Points on a hilly landscape, in no order, each with its height.
A climber steps from a point to the highest of its 2 nearest points, and stops where none of them is higher. Distance is the straight distance between rows; heights are no part of it.
Q_930 (h 2.11): [124 137 132 131 127 136 164 102 115 127 136 143 120  95 150 158 122 177
 152 190 118 113 161 147 126 161 132 124 137 107 150  88 162 100 109 120
 114 110 124  83  74 193 126 133 187 126 108 107 123 119 133 129 145  98
 132 122 202 169 159 120 160]
Q_756 (h 0.65): [138  86 122 156 101 111 100 112 181 113 114 124 146 146 130 101 130  98
 110  67 151 142 113 108 122 109  79 108 120 129 122 169 100 122  89 162
  98 120  97 148 160  88 123 101 101 113 136 107 148 140 116 168 119 185
 102 135  53 125  75 136  88]
Q_654 (h 3.24): [117 142 186 206 154 123 147  94 129 163  81 164 152  95 121 125 146 138
 110 125 147 186 159 120  94 132  82 127  86 101 132  96 165 111 109 189
  96 132 112 136 108 203 104 121 147 140 117 107 172 152 122 165 132 165
 172  95 160 174 118 146 118]
Q_52 (h 4.41): [ 92 241 122 148 100 109 111 133 120  77 190  73 129 128  97  98 106 116
 156 152 139  51 104 111 123 121 182 145 167 147 133  67 122 116 103 173
  82 126 137  90 156 164  93 148 149 144 159 129 103 157 123  79 144 104
  58 181 151 142 213 147 157]
Q_152 (h 2.84): [119 143 117 142 167 145 148 142  76 153 137 128 135 122 127 124 126 138
 129 114 142  93  93  94 127  76 126 118 156 162  69 131  58 149 134 122
 152 104 124 189 115 102 149 118 131 122 202 148 101 143 111 128 110 105
 100 107 100 117 138 122 120]
Q_968 (h 2.18): [ 85 186 176 159 170 111 120 139  95 156 162 112 138 125 130 121 138 150
 114 123 111 125 110 131  89 171 129 114 167 124 139 106 146 140 182 142
 104 154 140 111  55 159 119 161 129 137 133 149  66 156 157 134 139 127
 144 121 191 140 211 150 162]
Q_472 (h 2.98): [126  88 152 144 189 161 139 143  68 186 125 126 125 106  98 148 139 191
 107  76 136  98 113  78 134  80  92 111 152 147  81 151  88 145 142 149
 133 134  95 202  85 100 161 135 107 116 183 169  96 155 101 166 105 124
 120  96 128 104 146 151 105]
Q_645 (h 5.82): [135 138 151 145 163 131 118 173 137 150 123 118 170 100 120  85 142 191
 165  72  90 146 144 169 110 140 101 128 130 130 118 130 150 172 185  74
 147 183 165 126 143  82 134 158 114 142  89 160  83 118 161 157 155 111
 159  93  90 120 129 118 155]
Q_295 (h 7.02): [112  98  98 117  96 114 122 108 165 117 114 156 190 137 166  79 122  53
  95 143 168 171  94 172 135 142 145 175 101 149  85 118 121 132 156 138
 168  99 163 125 193  74 154 122 143 115  98 113 169 134 160  59 168 148
 149 129  46 100  88  92 121]
Q_775 (h 2.51): [111 183 161 150 166 179 145 133 110 148 137 146 122 145 102 118 166 118
  70  82 131 128 128  79  84 104 155 144 137 141 132 106 165 162 121 168
 131 148 142 126 137 205  66 116 119 123 155 132  89 129 124  98 130  78
 178 174 145 154 145 127 157]
Q_54 (h 3.01): [124 137 162 158 151 119 116 116  95 200 117 161  96 122 101 146 146 127
 103 133 144 144 161 116 111 113  84 118  96 121 124 132 129 146 142 171
 145 137 120 156  78 200 112 131  90 113 184 117 117 154 122 149 125 149
 129 103 170 124 152 159 125]
Q_562 (h 5.96): [144 119 164 148 148 115 155 147 128 189 101 131 129  79 101 161 134 178
 168 113  98 153 154 124 108 162  94 108  87 113 128 129 135 128 170  80
 152 152 108 161  68 114 119 134 133 128 124 147 129 139 165 188 141 131
 148  69 112 156 135 130 127]
Q_99 (h 5.86): [131  75 105  68 167 113 106 195 146 113 104  94 134 100 102  94  90 130
 210 100 124 126 134 164 149 118 149 107 124 123 167 135  96 175 148 124
 177 123 134 144 107  71 131  98 100 114 172 157  80  96  94 128 109 181
  69 116 113  70 104 137 167]
Q_501 (h 5.78): [104 130 135 126 100 122  77 150 183 101 143  71 178 136 117 101 133 171
 173  71  99 128 137 188  75 156 128 125 166 135 131 144 153 131 166  51
 117 202 162  85 148  90 139 160 129 150  77 132  93 107 146 130 161  95
 141 116  90 153 164 109 149]
Q_317 (h 7.11): [128 118  64 111 117 131 116 169 162 115  79 175 156  82 105 107  95 108
 176 130 143 155 128 168 156  98 138 139 102  82 177 101 130 162  93 152
 157 113 111 114 182 120 113  86 141  97 106 136 130  72  91  97 112 170
 107 110 140 108  76 121 161]
Q_651 (h 1.87): [141 102 175 119 155 140 157 126 101 143 118 130 123  81 143 122 159 159
 145 114 141 127 136 156 134 155 119 117 132  68 190 153 155 118 140 168
  92 131 102 134  45 174 136 138 114 102 102 126 102 134 132 133 123 165
 153 139 198 110 144 146 155]
Q_855 (h 1.98): [141  88 123  91 131 135 167  97 120 133 123 146 124 111 135 146 135 119
 136 192 151 107 129 129 139 125 166 157 126 134 104 101  91 120 129 118
 155  93 160 122  97 138 157 144 153 113 156 127 141 134 119  96 152  83
 137 153 148 125 145  93 133]
Q_178 (h 2.35): [138 157 129 150  97 108 160  81 109 105 120 161 139 118 130 131 144  90
 114 183 167  82 100 113 152 133 172 157  93 140  83  98  71  91  95 159
 145  45 154 137 147 163 124 102 139 129 186 127 178 188 100  95 138  92
 113 139 138 131 178 120  93]
Q_593 (h 1.38): [159  51 140 143 120 112 172 115 132 135  84 143 175  75 142 142 125 165
 163 105 136 139 112 185 153 157  81 117 101  84 170 163 152 108 166  79
  81 138 118 113 100 103 140 109 141 142  25 152 161  88 120 142 148 161
 188 118 111 141  86 102 126]
Q_857 (h 1.63): [149  87  81  53 159 123 105 155  81 101 133 102  60 134 148 159  90 104
 144 200 106 104 138 119 180 128 175 135 132 171 154 109 116 114  86 130
 191  77 145 141  97  99 142 122 119 117 183 115 124 116 139  95  94 152
  69 141 201  37 116 179 148]
Q_639 (h 1.68): [140 117 171 158 161 127 150 125 165 140 107 113 170  36 106 123 150 199
 237  79 111 156 134 153 101 174 105 112 133  91 163 155 171 140 154  92
  96 169 117 130  83 145 130 107 152 160  61 162 104 108 137 170 141 135
 187 131  76 191 136 119 120]
Q_405 (h 0.95): [139  74 117  85 113  94 113 145 121 102 167  66 107 168 162 125 111 116
 129 151 110 121 123 110 146 130 143  88 158 144 157 175  97 112 129 119
 109 112 112 153  94  63 171 123 114 129 117 107 127 131 157 127 108 178
  74 124 153  74 124 147  99]
Q_741 (h 2.72): [126 218 179 153 151 140 138 100 117 173 128 147  85 141  86 171 147 161
 146 142 120 100 126  76 113  98 125 104 147 134  59 118 121 127 142 141
 175 129 134 137  71 182  88 135 141 139 190 165 109 159 122 156 127  51
 140 116 160 154 211 147 123]
Q_644 (h 1.46): [161  41 139 121 149 169 182 101 151 123  92 121 147 102 154 141 165 158
 149 104 160 109 122 134 134 147 123 125 141 117 135 179 149 123 125  71
  86 109 103 123 104 116 159 119 148 146  59 129 152 112 129 147 135 108
 162 168  87 147 101  86 108]
Q_408 (h 5.71): [120 129 139  91 167 122 111 163 108 164 122 120  74 169 100 150 141 132
 112  90  89 126 134 109 124 105 116 101 136 157 126 168 104 155 166  90
 183 157 140 148  92 114 123 135 109 135 174 157  96 107 157 180 105 130
 131  91 150 115 130 158 143]
Q_179 (h 1.81): [147 108  95  67 158 133 145 104  82 125 127 126 104 101 157 150 113 109
 128 200 144 107 117 134 173 132 180 127 123 139 164  81  94 100 128 136
 163  69 163 144  76 123 171 119 117  92 167 104 123 132 113  85 134 132
  94 143 216  72 141 142 152]
Q_646 (h 1.57): [140 110 161 130 165 166 197  97 142 144 105 126 135  93 119 156 168 175
 173  94 119 116 152 108  92 142 129 129 153 114 132 159 167 132 133  89
 101 165 103 100  79 135 132 122 169 143  75 143 123 117 124 166 119 100
 191 152 110 161 136 114 135]
Q_838 (h 6.15): [147 114 156 163 163 144 141 156  99 160 114 140 149 120 106 112 163 217
 117 101 111 141 126 176 127 173  97 138 134 124 112 140 163 141 203  79
 139 206 155 121 112 116 137 183 125 133  57 134 103 119 162 113 162 111
 205 103 168 131 147 133 134]
Q_356 (h 6.52): [164  98 150 134 157 143 121 133  85 183 131 147 115 142 114 138 150 177
  79  87  94 121 138 117 131 121 112 155 120 137  92 162 121 129 191  88
 154 190 151 151 104 114 152 165  92 118 110 128 113 103 158 119 141  98
 207 105 145 104 120 140 113]
Q_666 (h 6.24): [157 167 163 182 167 122 149 141 152 211 103 154 150  84  73 141 165 193
 162  95 107 190 159 126  99 133  65 120  92 118  56 151 156 141 148  96
 175 183 130 151 123 119 115 138 137 141 100 153 111 125 141 187 134 105
 194  64  74 168 129 124  97]
Q_945 (h 6.68): [139 147 143 180 148  99 122 135 118 146  90 136 164  83  91  99 125 173
 149 109  98 163 152 167 119 139  82 114 100  86 175 114 169 148 126 142
 116 188 125 126 129 165 113 132 126 120  60 127 132  97 137 131 158 157
 159 106 134 143  96 137 152]
Q_478 (h 6.82): [140  59 106 123 117 123 118 100 202 104  80 141 168 100 134  93 133 115
 155  83 183 144 123 131 136 127 124 146 102 112 113 159 112 141 143 112
 140 120 140 136 163  84 178  97 125  94 104 109 172 138 112 135 142 127
 154 144  20 121  71  84 125]
Q_612 (h 2.25): [156 113 112 128 159 134 165 113  85 122  97 165 113 117 140 193 105 164
 131 182  93 143 158 132 147 141  97 106 108 108 156 106 145 109  68  93
 117 115 127  96 101 152 121 148 157 145  86 110 166 101 135 163 123 141
 142  95 210 155 130 139 138]
Q_634 (h 1.32): [185  19 168 138 132 153 176  90 137 109  85 170 150  81 168 158 117 148
 120 114 166 156 132 157 153 139  97 113  91  86 171 186 162  82 146  85
  97  91 119 105 132 107 213 133 124 135  37 127 157  84 128 100 121 201
 183 138 150 125  48 112 110]
Q_161 (h 6.92): [141 107  90 104  84 117 118 149 194  77 100 129 196  77 132  88 118  84
 188 123 140 152 125 189 152 138 124 126 100  92 157 120 130 109  97 157
 129 106 123  98 175  81 141  81 131 113  87 110 165 100 104  92 126 184
 104 109  97 122 106 102 109]
Q_623 (h 3.73): [125  99 123 158 111 125 124 117 119 114 136 141 189 109 176  97 134 138
 125 150 150 149 126 197 119 163 115 131 141 102 130 116 158 101 160 111
  68 133 131 117 141 130 143 160 143 131  50 122 142 138 143 101 175 172
 147 121 146 147 140 111 127]
Q_80 (h 2.88): [112 199 168 172 157 132 123 117  91 192 125 147  93  86  98 147 130 137
 117 164 152 119 125  99  88 123 128 117 125 123 101  90 122 158 135 185
 171 113 140 150  93 222  82 125 118 129 205 144 105 155 109 134 122 101
 114 112 173 125 178 179 154]
Q_878 (h 6.46): [126 139 149 189 148 118 114 125 162 187  92 152 177  80 105  95 147 152
 156  97 130 162 162 145  86 135  77 115 112  96 100 134 152 151 137 146
 140 169 125 151 165 166 105 118 129 124  96 130 120 136 127 139 148 127
 172  89  66 157 119 115 120]
Q_875 (h 2.16): [127 146 105  80 122 122 159 108 123 114 126 135 114  98 130 151 144  96
 167 175 177  44 112 108 134 128 191 133 135 160 117  87  96 128  77 145
 155  84 135 136 129 125 129 115 140 140 197 141 157 154  97 114 114  64
  87 161 137 101 183 103 126]
Q_621 (h 6.19): [107 175  95 128 120 119  95 120 167 121 131 123 169 110 102  79 132 111
 154 115 148 123 145 152 127 118 155 168 119 117 125  79 121 157 155 172
 126 151 175 128 167 147 108 125 134  89 150 111 111 124 120  89 184  87
 115 129  94 126 146 106 137]
Q_471 (h 3.56): [ 84 173 166 184 114 129 129 104 133 116 115 143 160 155 167 109 149 110
  82 154 140 175 146 138 105 170 108 129 117  94 169 117 204  98 134 184
  83 161 153  88 125 203  96 158 144 148  95 127 156 140 132  96 141 152
 176 137 192 178 144 146 137]
Q_94 (h 6.65): [128 124  95  89  79 108 135 143 173  89 133 111 128 118 148 129 120 101
 197 168 121 118 141 145 150 138 152 139 149  96 171 122 120 117  71 152
  92  89  85  99 152 103 128 101 149 111 107 108 165 108  84 135 138 160
  85 140 123 125 137 103 101]
Q_260 (h 0.54): [147  74 133 112 145 108 120 167 144 129  63 149 150  94 111 110 116  95
 159  90 163 136 114 152 173  93 109  78  67 102 179 145  99 129  95 161
 135  88  81 160 142  99 144  83  95 108 142 135 122 127  83 132  86 249
  85 125 126  85  61 137 123]
Q_96 (h 2.36): [ 96 188 152 131 166 147 102 161  97 152 177 127 101 156  87 111 128 142
 100 101 114 113 141 138  97 102 141 140 157 143 128 114 144 165 182 131
 147 173 162 123 106 168  71 142 109 138 165 144  64 124 137 115 128  80
 145 137 174 123 166 171 173]
Q_286 (h 3.39): [100 179 189 213 165 153 161  74 142 150 130 139 145 129 125 125 166 109
  84 142 156 167 144 113  64 148 120 144 133 110 117 112 180 118 125 185
 105 151 132 122 112 225  92 134 145 173 107 132 167 153 122 135 129 118
 191 148 134 194 170 132 128]
Q_877 (h 6.50): [135 102 117 105 111 126 107 102 190 128 115 136 147 107 117  92 136  86
 145 125 159 130 153 126 121 120 159 147 108 129  83 141  83 141 147 151
 144 111 153 155 158 130 159  89 109  76 169 116 144 140 133 104 158  85
 126 121  52 105 124 107 113]
Q_91 (h 3.26): [162  57 155 145 106 129 116 100 146 153 143  83 130 119 133 142 151 150
 151  55 129 101 130  75  99 113 102  96 145 101 113 199 123 129 142 130
  66 120  97 163 105 104 173 126 104 108 154 138 123 158 122 153 138 144
 117 142  73 135 139 110  82]
Q_38 (h 0.72): [149 102 110 144 124 113  75 147 106 162 137 137 103 175 116 121 115  95
  62  67 120 142 117  96 158  89  84 101  95 150 117 175  94 142 105 154
 120 112  89 171 158 107 125 126  66 110 171 119 142 136 126 163  92 169
  87 115  93  93  58 153 104]
Q_24 (h 7.83): [111 140  96  95  70 157 133 124 168  85 159 127 140 216 149 108 138  44
  62 102 144 152  94 113 126  99 162 158 154 153  96 143 132 118 113 101
 132 140 153  97 186  91 122 117 123 134 135 113 145 104 141 122 118  77
 159 139  37 147  86 106 101]
Q_141 (h 5.40): [114 180  91 106  65 143 113 136 133  91 180  83 117 193 121 125 119  82
 109 159 125  78  99 102 117 119 172 171 182 151 119 115 126 118  95 115
  91 108 132  97 205 124 115 139 151 120 127 124 136 115 158 101 134  71
 103 206  80 137 126  99 115]
Q_831 (h 1.77): [120 117 164 127 156 137 150 132 169 139 115  95 168  40 130 116 159 167
 182 105 140 138 128 160 117 178 130 110 154  80 178 138 168 116 153 144
  71 139 111 128  53 160 120 123 144 140  95 155 100 120 116 145 123 161
 133 141 132 148 187 125 158]
Q_460 (h 6.53): [118 136 101 117  66 107 140  94 167 105 137 129  99 149 166 189 114  98
 158 173 108 115 156 121 139 141 165 135 147 110 170 122 159  85  65 123
 108  91 102  93 141 142 101 123 136 123 122  95 178 132 112 164 114 144
  74 152 169 158 157 110 113]
Q_145 (h 3.74): [125 125 110 101  81 126 101  94 142 161 175 107  72 197 138 194 138 124
  92 167 114 101 142  54 134 114 149 114 171 149  99 179 121 105 127 111
 127 121 114 133 111 135 154 137 131 133 172 113 151 146 136 168 115  84
  98 159 132 129 158  99 104]
Q_143 (h 7.81): [134 147  80  80 114 125  94 147  99 104 146 119  60 202 134 153  88  90
  66 147  97 156 138 123 180 109 146 129 102 177 114 111 107 138 123 116
 191 118 154 126 166 129 106 131 110 115 179 108 132 123 143 117 105  80
  97 114 145 100  95 138 150]
Q_106 (h 1.24): [160  21 139 114 133 129 156 104 109 114 125 134 119 118 181 156 120 152
 114 153 128 138 120 153 165 155 123 114 113 109 167 161 115  97 151  87
 107 102 135 135  81 103 190 140 118 125  73 119 162 113 143 113 133 180
 138 131 167  82  72 127 111]
Q_82 (h 5.02): [120  98  76  93  70 141 155 109 138  79 146 100 115 183 158 158 124 100
 122 175 131 108  90  95 135 131 167 144 171 153 116 142 111 114  90  87
 115 117 114 103 176  93 144 139 173 146 100 106 170 130 136 124 121  95
 111 161  88 127  94  97 108]
Q_533 (h 8.53): [131 157  87 117 134 140  95 154  83 107 134 134  72 195 135 149  74 113
  42 125  96 157 150 112 135 108 105 135 120 139 153 134 141 122 102 120
 152 145 124 111 153 163  96 132 100 127 132  81 122  93 130 126 106 123
 124 137 177 127  86 167 133]
Q_754 (h 3.92): [ 75 162 131 166 107 138 154 109 116 104 126 118 178 141 149  99 138 126
 131 145 133 135  97 165  97 157 142 141 174 115 140 103 156 107 136 112
  79 138 125  92 131 127 120 138 181 165  73 144 122 128 146  88 139 129
 148 134 127 182 196 100 147]
Q_373 (h 6.91): [133 114 104 134 145 113 110 185 117 123 110 135 165  81  89  99 119 168
 173  90 117 137 138 165 122 112 115 107 109  81 184 125 150 157 136 142
 111 150 101 116 140 125 110 111 112 104  79 136 100  82 106 123 121 175
 100 112 136 111  92 153 169]
Q_964 (h 7.22): [114 195 126 120  42 128 124 111 113  73 159 155  74 209 175 155 114  47
  37 174 129 119 138 117 127 156 154 149 116 170 135 105 165  82  96 142
 126 102 157  56 135 184  95 122 125 159 164 102 159 150 132  96 120 109
 127 169 178 167 142 140 120]
Q_194 (h 7.60): [150 150 146 169 176 130 153 128  43 153 115 197 126  78 130 123 124 131
  49 140 143 146 141 123 122 129 105 140  93 118 138  69 144 128 143 164
 160 137 122 152 130 204 113 145 107 103 139 111  99 144 119  70 124 158
 156 121 249  92  84 162 161]
Q_100 (h 2.39): [123 174 123 141 154 125 133 139 109 124 127 139  83 167 136 174  99 145
 103 156  83 112 140 122 130 111  83 125 121 143 111 122 135 133  99  93
 135 148  96 112 124 155  86 143 155 158 116 123 142 118 153 194 101 126
 147  91 163 172 144 146 128]
Q_588 (h 2.71): [132 122 125 129 161 158 134 139 115 154 149 129 143 126 112 109 134 137
 146  89 127 134  95 105 115  76 102 115 151 156  35 145  79 142 159  95
 160 143 113 178 139  49 150 144 115 149 161 172 105 131 124 155 123  94
 144 101  61 124 120 100  96]
Q_461 (h 6.13): [143  72 150 108 180 139 120 161  86 187 132 115  99 110  89 119 160 186
 105  49 115 128 137 112 131 119 121 122 119 118 156 180 135 154 191 121
 145 173 132 157  83 122 138 138  86 103 147 157  72 119 128 142 122 133
 151 130 149  82 121 155 143]
Q_963 (h 3.11): [142  97 146 126 145 135 129 134  91 152 140 110 151 109 111 120 147 143
 128  62 120 100 107  92 111 115  94 107 160 135 123 157  94 149 134 132
  88 152  68 162  96 105 129 122 117 138 130 175  94 146 114 168 103 156
 113 123 109 124 137 136  97]
Q_244 (h 2.50): [130 201 130 154 104 113 121 103  96 117 145 125 115 157 131 128 123 110
  84 155 158  80 112  96 140 119 137 150 121 142  99  80 104 126 106 179
 110  87 130 120 147 195 107 117 120 131 176 130 135 169 103  77 147  71
 103 150 158 117 149 154 104]
Q_121 (h 2.97): [137  80 117 144 138 154 119 144 118 119 160  91 138 155 110  96 138 168
 127  52  97  97 110  82 115 120 104 121 179 130 132 175 114 151 120 117
  79 172 101 139 137  66 126 142  98 149  95 152 107 109 121 153 112 125
 155 147  82 137  93 110 110]
Q_898 (h 7.38): [100 146  92 131  58 141 128 128 181  71 133 138 174 183 138  70 124  34
  93 133 158 152  90 149 136 131 154 161 122 158  84 110 140 111 103 129
 144  97 164 110 211  68 130 125 146 148 113 121 160 135 132  82 140 115
 139 130  23 175 113  99 102]
Q_113 (h 7.29): [142 109 101 136 144 124 142 145 162 134  70 191 178  70 102  80 109 101
 152 113 160 150 122 164 136 119  95 138  76 102 108  83 111 166 105 166
 167 120 110 156 190 106 112  96 133 118 107 117 132 121  91 104 136 164
 136  94  69 120  87  99 138]
Q_913 (h 4.17): [119 133 106  83  70 102  71 122 134 110 171  73  47 208 145 180 111  87
 113 202 118 102 124  66 171  86 182 132 156 183  96 147  96 116 115 127
 140 112 145 124 126  98 148 125 114 130 212 100 143 152 139 127  97  87
  92 180 106  83 118 137  92]
Q_622 (h 6.54): [ 83 214 128 121  70 103 135 118 147  72 140 130  87 184 146 154 124  74
 123 172 111 120 138 116 118 151 147 133 156 133 160  86 175  86  61 144
 109 111 128  73 158 166  79 118 156 164 117 100 169 128 132 141 116 117
  99 153 170 175 176 114 140]
Q_299 (h 3.45): [130 114 154 119 106 128 116  84 157 165 158 103  80 136 119 170 169 130
 158 115 123  98 121  76  98 114 135 118 132 134 116 173 124 111 118 100
  91 118 106 131 107 139 132 120 137 109 163 144 122 137 126 182 115 103
 125 153 107 151 175 107 111]
Q_23 (h 1.97): [148 124 140 107 147 122 140 120 116 132 118 121 120  55 152 151 123 179
 153 189 117 135 160 163 134 165 135 121 130  76 206  94 163 105 137 152
 104 114 118  88  59 171 141 131 138 100  89  97 101 117 121 132 120 161
 114 143 240 118 140 134 158]
Q_420 (h 4.14): [ 73 201 134 154 110 126 123 130 129  92 165  90 168 120  93  79 132 143
 151 129 160  79  92 126  89 131 174 151 177 130 118  91 134 122 104 152
  87 128 122 109 163 146  98 136 158 158 122 168 119 143 116  97 143 118
 116 144 116 158 196  98 136]
Q_853 (h 4.75): [121 251 128 150  81 126  48 150 169  96 215  50 123 164  78 105 118 101
 139 113 104  84 104  99  96 100 178 141 169 146 125  87 145 141 120 155
  82 143 146 114 217 165  77 143 110 131 159 118  74 146 137  90 140  77
  55 189  94 143 173 131 127]
Q_864 (h 5.61): [145  79 151  86 178 132 145 148 111 159 110 104  91 119 125 154 123 177
 163 104  99 139 113 118 147 140 121  95 105 138 108 176 118 135 167  77
 161 141 126 174  59  66 146 136 117 142 142 156 128 129 145 176 111 128
 129  80  90 133 135 132 122]
Q_421 (h 0.59): [150  51 151 136 155 102 106 130 142 151 108 133 139  93  98 116 124 133
 139  67 156 123 123 116 142 113  94  91  99 103 140 165  96 138 128 158
 123 109  96 169 116  70 145  96  85 100 137 130 138 131 103 164 121 204
 114 125  74  82  76 142 121]
Q_715 (h 3.13): [114 112 136 150 140 129 165 114 128 132 116 158 151 123 139 118 157 127
 108 116 151 150 135 129 106 114 110 126 115 112 151 117 140 133  92 162
  85 115  90 142 137 169 121 127 142 116  99 131 146 128  89 115 126 164
 148 132 151 127 117 124 122]
Q_935 (h 5.55): [131 117  79 104 140 116  81 177 173  97 158  75 146 100  86  84  90 138
 194  80 114 111 148 160 132 117 124 129 125 129 137 141  91 181 164 120
 143 171 162 119 164  60 129 130 110  87 153 158  66 105 116 143 113 129
  67 105  70  89 112 137 151]
Q_150 (h 3.72): [ 83 166 128 147  82 150 139 107 147  97 114 172 179 149 151  91 154  96
 107 151 178 149 109 160 106 184 143 169 138 104 139  85 189 104 136 153
 106 116 161  81 158 166 118 138 147 146  94 138 149 133 142  51 161 126
 159 158 136 173 167 109 146]
Q_806 (h 6.16): [131  73  96  83 126 102 112 163 165  96 110 102 145 105 145 116 107 103
 203 136 134 144 133 129 165 115 161 114 115 140 139 144  71 139 128 146
 165 104 125 148 129  40 172 106 128 114 151 129 123 111 119 130 113 177
  65 112  78  89  91 147 129]
Q_519 (h 7.98): [142 160 122 130 159 145 123 129  38 119 106 202  87 143 154 147  85 117
  37 151 107 148 140 146 143 131  92 134 102 140 143  93 130 121 137 112
 183 128 146 118 131 163 109 140 108 126 127 119 112 117 138  83 121 158
 145 119 234 123  99 174 159]
Q_11 (h 2.68): [117 196 120 131 141 151 113 132 102 121 152 131  84 152  96 130 135 126
 108 143 139  83 133  87 120 105 147 140 142 145 142  93 128 166  79 164
 147 137 119 135 156 205  76 110 118 124 175 124 114 146 100 108 119  83
 106 202 159 134 149 152 161]
Q_102 (h 5.84): [123 141  99  95 114 139  99 148 157 102 157  85 134 148 109  87 137 129
 142 109 111 110 131 126 115 116 156 141 172 147 131 137 120 157 146 122
 124 159 135 123 164 103 113 131 124 118 134 138 101 108 142 120 128  90
 105 144 101 113 125 116 151]
Q_441 (h 0.82): [131  84 127 106 135 133  74 131  92 140 166  91  82 181 146 135 125 107
  66 120 111 131 120 101 164 108 111 102 133 148 146 163 104 127 139 144
 117 109 114 174 126 109 154 136  77 107 178 134 117 119 139 127 116 164
  70 130 149  81 116 151 120]
Q_900 (h 7.06): [110 144  77  92 111  94  95 139 120 108 136 109  86 176 154 147  71 123
 132 184 104 155 113 151 181 111 155 148 104 166  90  95  80 142 119 100
 197 122 170 117 165  68 154 134 144 142 168  98 150 144 172 123 123  89
  94  78 103  96  82 145 122]
Q_297 (h 2.54): [103 122 120 100 143 160 149 153 120 122 138 118 110 183 131 117 124 103
 131 117 108 135  94 129 113 106 145 109 159 186  76 165  90 144 128  67
 178 133 122 158 116  24 139 133 135 168 155 154 119 123 127 170 101 113
 149 110  76 136 101 102 136]
Q_546 (h 7.08): [159  47 123 107 141 114 153 130 158 122  53 171 180  62 157 103 127 132
 150 122 160 155 136 162 166 131 129 135  78 107 114 135 126 148 155 118
 157 111 131 150 132  98 171 108 128 109  77 118 145  99 119  97 156 156
 159 105  72  93  83  89 129]
Q_804 (h 2.55): [112 216 163 157 176 121 157 138 105 156 142 130  88 118 102 167 122 172
 161 150  80 114 142 124  91 112 115 116 151 155  72 116 132 132 117 102
 152 154 112 117  96 147 106 141 157 177 151 157 111 148 146 198 113  99
 135  78 153 181 197 171 137]
Q_799 (h 7.84): [129 156 123 133  89 115 138 110  98 103 136 184 103 192 177 152  98  84
  49 172 137 120 125 125 151 130 107 153 104 156 110 105 124  92 113 119
 142  96 149  89 149 158 119 145 138 147 133 107 180 114 135 107 135 115
 148 124 165 158 115 125 116]
Q_779 (h 1.11): [135  86 123 101 117 113 138 108 114 111 152 104  81 146 182 179 123 130
 109 196  98 119 130 145 118 153 137 112 152 136 165 152 125  93 141  79
 112  91 129 111  86 110 160 162 135 121  85  84 143 133 142 130 134 170
  94 148 202 108 138 148 133]
Q_188 (h 8.44): [137 157 114 140 106 145 139 133 129 140 112 176 103 208 160 130 118  56
  36 123 132 172 108 118 141 105 119 134  96 157  69 124 129 117 129 109
 153 127 158 131 179 117 119 152 134 150 134 113 161 110 143 110 126  86
 179 106  78 134 103 111 110]
Q_733 (h 5.06): [118 208  79 103  66 146  82 146 172  50 195  73 122 176  95  94 124  93
 140 102 103  87 110  96 131 120 181 169 172 155 119  98 135 132  91 145
  91 143 129 103 241 128  83 120 116 122 148  85  84 112 128  95 127  72
  64 195  63 121 102 123 125]
Q_514 (h 4.64): [128  80  64  67  83 131 122 107 124  75 154  98  81 174 160 161 105 102
 124 203 139 106 122  68 180 110 184 159 135 159 122 121 109 112  75 122
 132  87 135 132 150 103 180 123 146 125 145 106 175 121 130 111  90  85
  91 167 132  87  94 114 109]
Q_978 (h 6.51): [120 124  88 103  90 100 125 147 154 107 121 140 130 149 134 148  98  94
 160 162 114 154 127 156 161 136 136 120 117 154 120 130  79 131 107 124
 154  93 135 136 138  78 135  98 147 142 152 125 166 145 124 139 114 142
  85  79  82 124 122 119 100]
Q_55 (h 3.12): [138 102 194 163 154 128 147  82 125 203  89 167 138  77 122 142 140 161
 106 112 143 153 162 116 129 140  84 114  68  83 147 148 133 111 143 176
 113 114  96 168  83 173 134 122  97  97 140 131 143 166 117 165 149 185
 171 103 162 119  95 138 110]
Q_613 (h 3.58): [114 129 169 173 109  89 126 137 134 125 130 127 171 104 155 128 124 167
 126 170  90 168 152 207 107 197 103 110 109 118 145  98 163  99 154 106
  95 146 140  80  89 140 148 154 146 146  54 108 118 161 160 133 149 165
 142  90 204 149 166 141 129]

Call two points neighbours if one is among the 2 nearest of the other. Go from one point of each pair to the other, from neighbour to neighbour, staying as high as possible. Name the lowest point that can't be avoided.
Q_113 / Q_533 | Q_935
Q_141 / Q_533 | Q_54
Q_356 / Q_113 | Q_501
Q_188 / Q_113 | Q_478

For each start below, name the point where the climber stops.
Q_501 | Q_113
Q_935 | Q_533
Q_91 | Q_141
